The views of a scene show one set of named points, each view turned or mirrored, and shifted as a whole, with a little noise and some points left out.
(in the rows, 100 means zero)

Scene 1
View 1
q_273: 110 114 103 85 135 91 101 92 94 94 126 96 102 105 109 91 93 103 102 95
 97 104 80 91 87 111 104 105 91 83 102 99 68 111 83 102 93 105 79 85 109
 81 100 85 98 92 89 107 107 108
q_222: 107 115 108 85 135 85 98 88 95 101 121 97 96 106 104 95 85 102 97 97 95
 101 89 87 92 109 105 110 85 84 101 89 64 114 81 97 94 109 78 92 100 84
 100 83 103 89 82 99 113 99
q_733: 130 111 125 108 120 82 135 57 90 115 115 99 87 94 80 125 63 117 91 106
 77 72 74 81 101 105 103 101 100 79 117 142 78 112 96 104 87 132 79 89
 107 91 86 104 86 104 99 147 103 104
q_797: 120 116 98 98 130 111 106 84 93 102 132 110 90 89 89 88 89 96 89 114 106
 79 84 78 103 109 94 108 100 75 120 123 69 123 95 86 91 96 89 78 107 69
 109 79 83 77 84 131 103 89
q_242: 96 101 86 69 152 104 93 104 98 71 154 103 105 92 130 65 98 96 71 98 115
 92 95 97 87 109 108 125 94 101 118 109 48 118 74 85 104 86 80 74 104 59
 95 69 92 69 89 100 111 99
q_899: 113 123 98 90 130 94 99 90 88 105 120 98 97 106 99 96 90 99 111 94 94
 104 85 85 92 112 99 99 92 75 101 94 74 120 84 95 92 98 82 89 107 79 108
 84 102 88 77 110 116 98
q_599: 102 94 120 74 143 81 106 92 104 78 137 91 111 101 122 87 94 105 84 104
 103 95 70 99 81 106 118 119 90 101 100 99 53 90 85 118 93 122 73 81 109
 89 81 82 89 100 114 98 87 125
q_422: 123 123 123 102 121 83 109 73 95 124 103 101 86 103 76 112 78 104 103
 111 88 88 82 75 103 106 99 101 85 68 100 94 73 116 97 101 83 121 84 98
 99 96 106 91 97 95 83 117 104 96
q_895: 108 121 76 85 138 124 81 107 92 92 139 109 99 97 104 65 113 85 102 106
 121 102 86 83 93 115 91 105 98 72 111 95 68 128 88 83 94 70 91 74 113
 58 123 64 88 67 74 111 108 89
q_159: 96 115 89 70 146 85 89 100 92 90 132 97 97 106 125 82 84 98 89 82 98 110
 107 96 86 111 107 117 83 92 106 85 54 126 65 82 103 92 75 92 96 70 99
 78 116 74 68 82 131 91
q_841: 110 119 84 86 135 118 88 104 93 91 137 106 100 98 105 73 110 89 103 105
 115 102 80 85 92 115 94 104 99 75 108 99 70 120 91 89 92 79 89 74 115
 64 116 71 86 75 82 114 104 96
q_201: 117 120 105 95 125 98 99 92 92 103 117 96 106 110 97 94 103 100 121 102
 99 109 63 86 87 113 98 92 96 72 93 92 81 106 93 113 83 104 84 83 118 87
 110 85 89 101 92 115 96 114
q_107: 124 124 86 104 121 111 109 88 81 103 126 98 102 107 94 100 99 103 126 91
 92 107 65 87 87 118 89 82 112 69 109 126 96 121 92 99 88 87 86 77 126
 71 112 94 88 96 84 142 111 106
q_441: 106 126 133 82 130 45 97 80 96 126 84 83 90 127 97 121 66 110 114 84 68
 119 97 87 88 105 112 103 60 76 73 41 65 108 72 108 86 135 69 120 83 114
 97 97 134 108 68 66 128 102
q_410: 113 132 95 90 130 84 99 78 84 123 111 107 73 101 90 106 61 100 88 88 83
 92 126 77 106 107 94 111 78 72 116 93 65 149 71 61 100 96 81 105 81 71
 111 86 123 66 47 101 149 64
q_436: 112 114 90 89 133 111 100 99 90 86 137 97 109 103 110 83 108 98 111 97
 106 106 66 92 84 114 97 97 105 80 105 111 77 110 89 104 92 89 83 72 122
 72 106 82 84 91 94 123 99 112
q_656: 112 106 90 88 135 114 104 98 92 78 147 99 112 97 113 79 110 98 104 102
 111 99 60 94 83 114 100 101 110 86 111 127 75 106 92 108 93 91 84 65
 128 67 101 81 75 92 105 131 91 117
q_580: 107 96 119 81 140 94 103 94 106 80 135 96 112 99 112 80 106 100 90 116
 112 91 60 92 85 107 113 116 92 93 100 100 58 88 96 120 87 117 81 76 114
 87 90 76 79 98 115 107 76 126
q_71: 132 130 117 113 114 92 113 68 90 133 98 105 81 103 64 117 74 104 112 113
 83 84 82 70 107 108 90 93 91 58 106 106 85 123 101 92 81 115 87 95 102
 90 115 94 94 95 75 133 110 88
q_785: 108 120 72 86 136 119 91 105 85 86 144 101 104 101 114 75 109 94 108 90
 110 110 82 92 86 117 93 99 106 79 112 112 75 127 81 87 97 71 84 73 120
 58 114 76 92 76 77 120 116 97
View 2
q_422: 117 116 111 80 107 74 99 81 100 118 97 96 119 94 83 97 102 95 96 74 67
 112 118 94 83 107 101 126 94 81 126 96 95 79 100 98 77 125 62 113 115
 116 87 93 82 87 95 105 112 120
q_71: 127 120 127 81 114 68 93 94 97 124 86 87 114 83 89 93 92 91 102 73 55 96
 112 94 92 99 96 121 83 79 136 95 87 84 98 92 87 119 60 102 104 116 91
 92 75 72 97 113 109 123
q_107: 126 123 105 82 121 55 83 95 98 110 80 96 123 113 98 95 103 87 120 106 75
 89 103 66 84 99 112 120 104 96 120 99 75 103 99 91 113 113 86 101 89 86
 106 96 84 105 99 76 106 95
q_841: 125 111 99 102 115 67 87 81 93 98 105 88 101 120 99 109 126 93 107 110
 74 96 88 71 70 84 120 117 130 80 105 114 99 93 99 115 97 97 90 101 101
 115 98 90 109 106 115 62 107 91
q_797: 129 114 103 95 112 68 92 94 99 112 85 85 99 109 99 104 120 93 98 86 58
 93 101 79 65 91 114 109 121 82 120 104 99 95 99 117 94 93 91 104 106
 119 106 99 87 81 113 88 102 105
q_895: 130 107 101 108 117 69 83 82 90 94 110 82 95 119 101 112 131 92 107 115
 72 89 81 71 74 74 121 116 134 75 107 118 99 94 99 117 99 92 91 94 99
 122 96 87 120 106 119 58 107 89
q_580: 104 116 81 95 95 66 107 60 104 103 93 116 115 135 91 109 130 100 95 84
 87 137 115 72 42 119 127 124 134 99 91 99 104 86 97 129 74 113 88 133
 125 96 104 107 87 112 107 75 101 98
q_273: 111 112 84 82 110 75 100 81 107 107 106 103 121 121 84 104 122 90 97 96
 85 113 110 82 73 108 111 124 122 85 111 103 103 89 103 101 94 114 85
 116 113 110 93 95 94 112 98 77 112 100
q_785: 125 111 88 95 123 67 84 93 97 98 103 89 109 125 97 108 128 86 111 121 78
 86 90 67 76 85 118 114 133 83 111 114 97 103 102 105 116 96 100 97 94
 110 100 90 110 113 110 55 109 84
q_436: 119 117 91 92 112 62 91 82 99 101 94 102 117 127 97 105 121 91 111 108
 83 104 100 65 66 102 122 119 128 94 104 103 91 98 99 108 103 107 93 111
 101 93 106 97 96 114 106 65 105 90
q_656: 118 117 84 96 109 57 92 82 101 103 81 104 113 135 103 105 125 92 110 105
 80 106 102 59 52 105 128 114 132 101 100 102 90 104 97 118 104 100 103
 114 104 88 116 104 88 110 110 64 100 87
q_159: 110 98 68 83 119 95 100 92 110 103 134 92 114 123 77 113 141 84 86 107
 88 100 102 95 85 95 102 119 142 66 119 116 127 87 112 95 105 103 90 109
 115 141 78 86 116 119 100 67 123 97
q_410: 124 100 97 75 128 99 95 113 107 118 127 71 108 89 74 103 120 80 81 90 62
 76 104 112 107 84 82 115 112 52 148 112 121 84 113 80 106 102 75 92 106
 160 72 81 104 84 96 96 123 118
q_733: 116 121 97 68 108 68 104 102 116 132 63 104 125 101 87 92 101 89 92 59
 61 107 134 90 66 126 99 111 96 95 133 84 94 95 102 98 96 113 81 124 116
 101 111 109 48 74 91 118 101 121
q_242: 115 101 62 97 114 84 100 89 110 99 112 92 101 138 92 117 152 89 85 104
 80 101 98 78 53 95 118 108 160 77 105 115 124 96 107 123 104 83 110 114
 118 131 101 98 108 109 113 61 108 89
q_899: 117 111 96 83 115 75 94 86 102 108 109 94 119 111 84 102 115 88 102 98
 79 101 105 85 86 98 106 124 114 80 120 104 100 88 104 95 98 115 77 105
 105 114 88 90 98 108 97 78 115 102
q_441: 94 108 89 61 108 99 112 68 111 114 143 109 143 96 52 99 107 87 87 82 100
 132 128 116 112 121 84 147 95 68 128 100 117 61 112 69 71 155 43 121
 127 131 51 82 101 124 70 98 137 123
q_201: 114 120 104 87 107 62 92 70 96 105 98 107 123 116 90 99 107 94 113 98 85
 116 106 74 77 107 116 130 107 93 106 99 86 88 97 101 86 125 73 113 106
 93 95 94 93 115 98 76 111 100
View 3
q_436: 87 88 105 126 110 113 91 102 106 86 107 82 110 119 108 118 92 116 90 108
 133 98 88 125 65 87 100 109 92 106 91 106 128 93 87 105 97 89 118 119
 81 120 118 93 107 101 102 97 106 73
q_656: 88 88 111 125 111 106 90 92 109 80 113 81 113 116 113 121 84 119 89 102
 135 102 85 128 57 90 99 102 85 114 97 97 133 109 93 106 90 93 121 114
 73 122 120 97 111 100 110 99 107 69
q_797: 93 84 94 122 108 109 115 98 93 83 116 72 118 101 108 111 98 118 70 105
 124 103 108 124 65 103 103 101 90 100 83 112 101 95 84 109 107 77 117
 111 77 97 117 94 93 112 113 116 116 79
q_733: 108 73 102 98 118 97 134 108 90 80 123 67 136 90 121 116 82 79 75 109
 137 73 102 108 71 109 114 109 116 74 82 97 86 129 96 146 132 71 137 96
 75 117 109 123 79 119 95 110 105 99
q_599: 103 102 97 104 92 75 78 100 111 101 109 96 106 114 103 101 91 92 106 103
 140 90 89 136 68 96 90 114 102 106 97 74 129 116 74 113 123 73 130 110
 52 131 92 99 121 122 104 87 102 82
q_71: 99 68 86 115 113 112 139 116 79 84 117 64 134 97 113 113 107 96 56 119
 123 73 106 108 86 108 122 108 115 68 65 130 71 93 82 121 126 66 119 120
 99 105 112 102 79 118 86 113 108 99
q_422: 101 77 85 109 104 97 122 117 84 93 113 75 126 102 108 108 108 91 70 119
 129 73 100 117 87 105 114 113 117 75 70 117 83 98 72 119 133 65 121 122
 88 117 101 97 93 123 84 100 103 98
q_242: 97 110 90 119 92 102 82 96 110 96 103 89 95 109 96 96 98 121 104 95 122
 127 121 140 56 91 73 109 80 120 102 88 128 81 74 99 109 72 120 104 52
 88 108 88 107 115 129 108 120 70
q_410: 102 95 67 113 103 129 124 128 83 98 93 73 111 96 94 93 121 101 90 113
 110 107 150 114 86 89 86 123 111 71 75 130 70 40 71 114 142 51 117 106
 86 63 112 90 67 122 101 121 119 100
q_441: 108 95 67 96 91 93 91 146 90 120 83 97 110 119 91 93 126 66 115 131 134
 58 106 115 111 80 96 146 146 58 71 113 87 59 54 117 167 50 125 128 88
 124 80 90 97 132 57 76 90 115
q_841: 86 92 94 133 103 115 95 100 100 88 108 81 106 115 100 110 105 128 80 107
 120 111 104 131 67 90 96 104 85 111 87 117 118 75 76 91 97 81 109 125
 82 102 119 80 107 107 112 105 115 70
q_899: 94 88 89 119 106 115 102 115 96 92 100 81 112 113 102 110 105 104 91 114
 127 91 105 119 80 86 98 117 106 88 81 117 105 75 78 108 118 75 117 120
 88 107 111 91 96 112 92 100 106 87
q_580: 98 94 100 112 92 74 83 95 108 96 117 94 109 114 106 108 92 103 89 104
 139 87 80 138 67 102 100 107 97 112 92 80 130 123 73 105 112 79 123 121
 56 137 94 95 126 118 103 87 102 76
q_222: 99 95 86 112 97 100 96 115 97 100 101 87 108 110 99 100 106 98 98 112
 129 93 108 125 79 91 93 119 108 90 84 105 105 80 71 109 128 67 121 116
 74 108 101 93 100 119 96 98 106 89
View 4
q_273: 81 108 92 95 109 114 111 90 101 116 100 92 119 89 106 105 108 107 87 101
 95 70 111 92 75 119 100 96 125 110 91 98 121 95 93 113 112 121 101 112
 110 104 122 120 86 112 98 99 94 82
q_201: 91 114 78 99 118 103 123 103 90 115 102 80 95 82 123 100 104 113 99 107
 87 67 106 82 81 115 110 103 120 106 86 109 118 101 95 118 115 112 87
 122 105 110 118 130 89 108 115 112 101 76
q_785: 82 131 71 101 103 103 112 58 107 89 103 105 131 96 129 107 106 108 88 97
 114 71 108 76 83 112 107 90 144 128 84 89 110 104 92 110 107 124 114 77
 109 107 127 110 76 120 99 112 92 93
q_599: 83 108 105 82 99 123 105 109 97 128 93 90 121 87 91 101 111 124 75 94 81
 67 126 90 62 120 88 106 123 106 97 82 143 108 112 100 136 114 110 135
 115 113 123 136 89 112 98 79 104 81
q_222: 80 98 99 98 114 116 107 92 100 121 98 95 118 93 99 107 108 104 87 103 97
 72 112 101 78 121 104 92 121 108 92 102 119 87 82 106 104 121 101 117
 109 101 118 112 89 106 92 97 90 82
q_71: 91 90 88 112 145 92 146 104 112 131 96 75 97 87 112 100 117 82 100 129
 90 73 97 112 94 106 147 73 119 99 89 126 101 81 88 134 77 111 85 98 111
 79 101 118 86 104 106 101 90 72
q_895: 90 131 73 114 114 97 110 65 97 94 98 115 124 107 133 107 104 116 91 104
 120 68 113 81 92 109 122 82 148 129 86 84 112 102 80 85 106 114 114 78
 108 117 119 102 77 111 98 111 90 97
q_159: 70 100 104 100 100 128 87 67 102 109 98 115 139 101 93 117 105 104 80 95
 115 76 114 102 75 128 86 89 129 118 92 92 117 80 67 96 102 135 112 104
 107 102 126 93 86 108 77 97 80 94
q_410: 70 81 106 115 129 114 111 69 119 121 96 107 133 102 93 118 114 74 89 118
 118 83 103 126 90 120 123 65 124 110 92 115 94 58 55 114 61 135 102 84
 108 72 111 81 84 101 72 97 71 88
q_656: 90 134 74 91 102 100 123 83 105 103 97 87 123 89 126 98 112 118 83 95 92
 66 113 70 75 107 109 98 142 119 86 81 126 120 120 116 131 111 115 95
 116 111 124 137 76 123 112 98 106 84
q_107: 85 125 65 96 114 94 134 78 111 100 105 77 110 81 132 98 110 95 96 107 96
 72 97 78 85 106 118 92 131 114 82 110 103 106 107 145 102 118 95 87 111
 92 122 130 78 122 114 117 101 77
q_797: 92 114 87 106 125 92 131 87 115 121 91 95 121 99 116 100 117 101 84 115
 101 70 112 97 88 103 137 74 141 114 92 91 116 99 103 108 101 107 114 81
 118 95 109 119 76 113 100 89 96 85
q_841: 90 127 76 108 113 97 114 73 98 101 98 106 122 101 128 106 105 115 91 102
 110 68 112 82 88 110 118 85 142 123 88 87 116 104 88 94 110 114 111 87
 109 114 119 110 78 112 100 106 94 92
q_899: 80 104 87 101 116 110 114 85 103 111 102 93 114 90 113 108 107 99 91 106
 100 73 106 95 83 117 109 89 124 111 88 107 110 88 83 117 97 122 96 105
 108 98 119 111 86 111 98 107 90 82
q_441: 69 62 118 99 123 138 94 114 84 134 105 86 95 80 79 116 98 92 100 107 89
 78 104 121 73 142 82 107 84 90 94 140 111 56 45 118 86 135 66 163 94 94
 118 99 108 89 86 110 79 71

Which points are out of place in each view (at most two, in the order of its rows)? Write - if all are in place.
view 1: q_71
view 2: -
view 3: q_797
view 4: q_201

Scene 2
View 1
q_959: 92 106 131 129 109 76 96 104 64 52 97 93 71 151 106 95 144 76 84 96 89
 99 105 94 93 98 98 88 92 78 104 123 103 120 126 110 143 121 103 100 58
 102 85 116 95 61 98 76 100 106
q_943: 104 85 98 99 84 109 117 115 102 95 98 86 73 136 99 103 104 76 99 108 72
 82 106 92 106 112 107 86 87 98 104 105 102 102 88 123 107 102 119 111
 73 96 100 95 106 100 93 97 112 105
q_22: 96 82 97 105 70 103 114 115 116 100 89 65 87 144 94 102 111 68 116 122
 84 80 108 101 110 103 85 93 90 102 103 105 119 101 100 122 111 106 121
 119 71 100 110 91 97 107 96 98 110 88
q_632: 94 71 99 106 73 104 112 116 120 92 89 69 84 148 97 102 119 62 111 111 90
 75 107 100 112 100 81 94 86 94 96 90 103 109 109 129 113 111 118 109 71
 99 119 93 100 98 86 95 120 94
q_454: 96 109 119 123 112 92 92 96 67 62 96 93 74 141 105 102 130 81 89 100 85
 100 103 96 97 99 105 95 105 82 108 130 117 110 117 108 133 121 99 99 69
 111 85 113 100 72 106 85 93 112
q_112: 102 100 88 95 108 131 99 91 91 93 96 98 76 118 98 114 97 84 96 104 74 87
 99 91 105 105 123 103 110 95 109 121 120 93 86 121 103 114 94 97 96 120
 98 98 117 101 112 109 97 124
q_305: 91 76 115 118 71 86 111 122 112 82 89 61 86 156 97 94 132 63 111 115 95
 81 108 102 110 99 73 91 86 93 98 97 109 112 121 121 124 113 122 115 58
 93 112 99 87 91 84 86 116 84
q_48: 97 104 94 105 110 132 90 86 92 89 91 85 85 111 99 117 101 97 105 107 91
 92 94 100 106 99 120 120 130 101 117 129 145 89 96 110 106 116 81 98 97
 128 99 99 112 103 115 115 87 123
q_90: 105 113 104 104 110 109 104 98 70 84 104 105 70 128 102 105 101 88 91
 104 64 98 104 89 99 111 125 89 98 94 113 135 114 96 87 112 115 105 108
 108 77 106 78 105 111 90 114 95 90 116
q_627: 105 112 112 110 113 113 101 98 73 81 106 98 72 116 105 108 100 107 91
 102 78 101 97 93 97 109 133 103 117 100 119 137 133 93 86 102 112 104
 93 110 77 111 74 103 109 91 112 104 84 122
q_350: 104 79 84 89 78 117 121 115 113 107 95 88 78 138 93 104 97 62 104 111 65
 76 110 92 112 112 100 81 78 97 98 99 95 100 83 135 101 103 125 112 79
 97 108 88 111 110 93 99 117 104
q_891: 94 87 93 105 74 106 108 109 111 101 86 67 91 145 90 104 111 65 118 126
 82 83 108 103 113 99 79 93 92 100 102 110 123 99 106 121 113 111 119
 116 78 106 110 94 100 109 103 97 106 87
q_914: 98 101 101 106 102 107 101 96 82 79 96 95 75 139 99 105 115 69 92 104 75
 89 107 92 103 102 107 90 93 86 104 119 105 106 103 120 121 117 107 99
 79 109 95 105 108 86 105 92 102 113
q_874: 104 118 85 95 139 145 81 67 64 81 99 121 70 104 101 123 95 93 79 91 67
 95 94 88 97 100 145 110 125 85 116 139 122 91 85 119 108 124 73 80 111
 136 86 108 129 90 127 111 83 147
View 2
q_627: 94 82 98 97 84 91 116 129 98 148 84 112 92 85 102 137 105 64 118 118 92
 121 104 121 77 136 98 101 93 98 94 95 98 91 93 101 95 105 71 104 126
 108 99 113 108 102 81 103 95 100
q_22: 101 88 94 119 94 107 113 94 103 81 76 102 115 84 86 91 123 101 85 120
 108 108 105 133 106 105 131 103 101 61 70 101 80 82 95 99 87 122 99 122
 113 89 113 71 89 122 102 113 89 88
q_454: 103 77 116 115 70 108 127 102 102 121 74 108 84 85 102 140 110 72 96 142
 87 137 107 124 90 129 87 106 100 65 99 93 96 83 94 119 100 96 73 135
 109 103 104 104 99 115 87 103 116 83
q_914: 110 86 108 113 94 104 122 113 101 104 75 117 94 91 87 130 110 81 92 123
 105 116 97 130 90 125 102 112 99 75 91 93 93 91 98 111 98 112 86 128
 106 100 104 100 101 116 97 108 108 85
q_959: 106 70 120 120 60 109 131 85 108 111 69 109 80 91 105 142 113 78 90 149
 87 136 108 132 101 123 81 107 107 49 100 93 98 72 90 126 117 96 74 154
 114 98 107 99 94 116 88 105 126 70
q_90: 105 90 100 107 89 96 119 127 94 128 81 123 98 95 96 143 107 71 111 112
 99 118 97 133 85 132 98 106 101 92 91 94 97 87 90 102 99 114 76 109 119
 101 103 116 100 105 91 109 106 89
q_112: 103 90 102 99 115 96 116 138 100 121 80 114 94 84 82 126 106 75 105 111
 112 110 94 118 74 133 112 112 86 100 93 93 93 107 104 101 86 109 86 105
 107 107 95 103 111 113 95 104 91 106
q_632: 104 83 99 116 104 105 116 94 108 75 71 101 106 85 80 90 119 110 81 122
 115 101 100 131 108 103 128 110 99 58 76 100 84 87 101 104 95 121 105
 136 112 89 109 67 94 126 104 112 89 90
q_891: 101 94 93 121 97 109 113 101 98 83 76 102 119 80 83 94 123 95 87 119 106
 114 106 130 100 107 134 101 98 67 70 97 77 88 100 98 73 118 99 114 103
 93 114 77 88 123 103 111 89 94
q_48: 92 84 106 95 107 97 115 133 100 135 82 99 94 70 86 118 110 65 110 123 98
 125 105 102 67 135 115 100 76 98 95 93 87 113 109 101 70 95 82 99 105
 117 98 97 114 115 88 97 84 116
q_943: 104 88 91 108 104 96 113 112 102 98 77 116 104 94 86 108 112 97 97 108
 114 98 93 137 101 115 119 111 101 80 79 101 94 84 93 100 102 126 97 122
 122 90 105 88 98 112 100 114 91 89
q_305: 101 79 99 123 80 109 118 76 109 78 69 96 107 84 92 91 124 106 79 134 101
 113 109 132 115 99 123 103 104 44 73 103 81 75 95 108 97 115 99 141 116
 86 114 64 85 124 98 111 97 82
View 3
q_874: 131 61 88 138 93 98 90 119 106 112 92 143 86 58 87 80 83 93 87 47 163
 102 80 101 106 136 115 91 116 97 68 122 98 81 64 72 133 119 92 134 65
 95 121 91 122 124 64 127 91 98
q_22: 91 80 102 85 117 118 87 129 110 100 93 82 93 85 134 97 90 68 71 114 79
 108 105 85 118 86 81 119 95 111 92 113 113 114 71 112 103 93 74 109 105
 115 120 122 82 79 106 103 90 88
q_959: 106 96 106 60 111 105 87 126 109 88 94 118 71 74 106 105 116 79 95 46
 104 108 128 111 108 71 96 120 85 136 102 129 112 94 111 102 102 132 65
 145 86 83 143 81 85 106 87 94 108 64
q_891: 97 81 104 86 113 123 85 128 115 97 96 82 91 88 130 96 85 64 70 114 80
 107 106 82 118 88 84 116 98 107 91 113 114 112 69 108 97 93 80 108 111
 116 121 122 88 82 111 102 84 91
q_350: 79 66 83 95 119 111 102 129 96 105 82 84 95 83 139 101 88 75 67 99 101
 117 82 80 127 85 90 110 100 118 84 106 104 110 63 110 119 83 60 97 90
 112 112 130 84 73 82 109 88 95
q_48: 127 67 102 125 99 105 75 116 116 111 103 121 93 66 93 75 85 79 87 89 120
 95 95 96 108 130 96 112 109 86 79 121 109 99 61 91 117 109 101 129 82
 109 120 98 111 114 93 124 97 94
q_627: 114 69 105 108 102 92 81 123 104 109 105 128 102 51 102 77 102 93 76 76
 126 97 100 105 103 123 95 122 100 112 86 126 101 97 80 94 124 123 89
 142 69 104 121 98 94 99 73 127 116 82
q_914: 106 78 98 90 109 108 90 129 106 99 92 111 85 74 114 95 96 79 81 70 113
 108 103 96 112 93 98 109 99 118 88 120 107 97 83 95 112 110 73 126 88
 98 128 103 96 99 86 106 93 85
q_305: 90 90 105 62 122 120 85 126 112 91 90 82 79 93 128 106 101 61 84 101 67
 110 120 90 119 65 80 124 88 119 101 115 120 113 86 120 93 99 67 113 107
 106 131 109 77 84 112 93 97 75
q_112: 111 64 91 119 104 104 90 124 105 109 93 113 92 68 107 85 87 83 79 80 127
 106 84 92 114 118 99 105 107 101 78 116 102 96 62 93 124 102 83 118 78
 106 116 107 104 102 78 123 93 94
q_632: 89 79 94 78 122 119 91 123 105 97 84 79 79 96 128 103 96 62 84 103 77
 112 102 85 128 73 84 115 95 109 95 108 116 112 73 116 99 85 64 102 102
 108 121 114 83 87 105 99 90 86
q_90: 103 73 99 99 105 95 92 130 100 106 99 121 99 57 116 90 99 93 69 68 128
 106 98 99 107 107 97 114 100 124 84 124 98 95 83 93 125 122 76 135 76
 100 124 107 88 90 69 117 106 84
q_454: 113 89 107 77 107 104 83 126 113 96 98 121 79 69 103 96 107 81 90 56 112
 104 120 107 104 89 97 116 93 125 95 128 110 92 98 96 106 130 78 144 85
 90 138 88 93 108 87 103 105 72
q_943: 87 70 90 90 117 105 96 125 98 104 89 92 92 76 128 97 98 79 71 92 99 111
 94 90 121 90 88 117 95 117 89 112 105 108 72 110 118 94 65 110 85 106
 116 118 81 80 83 110 100 86
View 4
q_959: 79 57 108 98 81 55 112 86 150 113 104 113 108 110 105 68 118 130 100 64
 111 132 85 119 122 70 95 123 71 72 99 89 137 130 119 102 120 117 103 93
 111 117 110 111 106 120 90 109 103 73
q_90: 97 77 112 79 85 96 114 116 131 102 95 108 114 116 86 107 121 109 108 66
 82 107 101 105 112 111 91 123 90 94 88 88 106 129 112 97 118 97 116 107
 81 116 100 94 104 117 97 92 110 76
q_48: 104 69 116 72 84 110 103 109 90 105 78 96 131 112 84 115 110 89 123 50
 76 96 84 107 117 121 100 97 89 97 99 98 110 79 139 91 103 101 117 105
 89 102 101 97 99 98 108 102 117 87
q_350: 82 98 105 103 84 94 113 119 131 106 83 101 111 76 101 143 121 139 106 83
 75 122 117 117 67 108 102 83 91 95 82 97 94 112 123 85 108 97 110 84 75
 127 88 67 84 113 87 100 74 94
q_627: 94 68 111 72 89 99 115 106 123 104 95 111 120 123 80 109 116 99 117 61
 82 99 85 107 114 117 88 127 94 97 91 93 106 112 116 98 115 103 107 110
 93 116 102 107 115 115 102 87 112 70
q_454: 91 59 111 89 80 70 108 96 134 110 101 106 114 117 97 73 117 116 104 60
 102 122 87 113 131 83 97 122 74 76 100 89 132 123 124 102 119 108 114
 101 102 111 109 106 104 114 95 107 114 76
q_112: 103 82 123 79 82 102 103 116 100 100 79 98 123 109 85 123 115 103 115 68
 75 109 98 104 105 116 99 103 87 97 93 94 100 99 127 89 108 94 119 102
 75 106 97 80 95 107 98 97 104 89
q_874: 124 73 150 62 79 103 94 117 80 90 78 89 123 139 70 101 114 76 119 66 77
 110 91 92 143 119 98 128 78 90 100 87 102 105 123 91 111 84 135 119 56
 85 109 78 101 109 104 93 130 88
q_914: 91 76 112 94 80 81 108 107 129 107 90 103 113 101 97 101 119 123 105 68
 91 123 102 112 107 95 100 106 80 85 92 90 115 118 125 93 114 102 116 95
 86 113 99 86 94 113 92 105 99 86
q_305: 65 75 82 115 83 72 116 95 148 123 94 109 112 69 119 110 115 150 103 62
 96 126 97 131 75 83 103 74 83 84 93 101 126 100 137 93 109 122 94 73
 118 133 93 99 88 106 87 117 76 87
q_891: 81 81 81 104 83 96 116 115 131 119 88 101 115 74 111 123 117 135 105 54
 80 108 109 123 82 105 104 66 89 93 89 100 116 98 143 91 109 107 114 81
 102 128 88 89 81 99 92 113 88 92

Which points are out of place in each view (at most two, in the order of its rows)? Write - if all are in place.
view 1: -
view 2: q_22
view 3: q_891, q_914
view 4: q_627, q_454
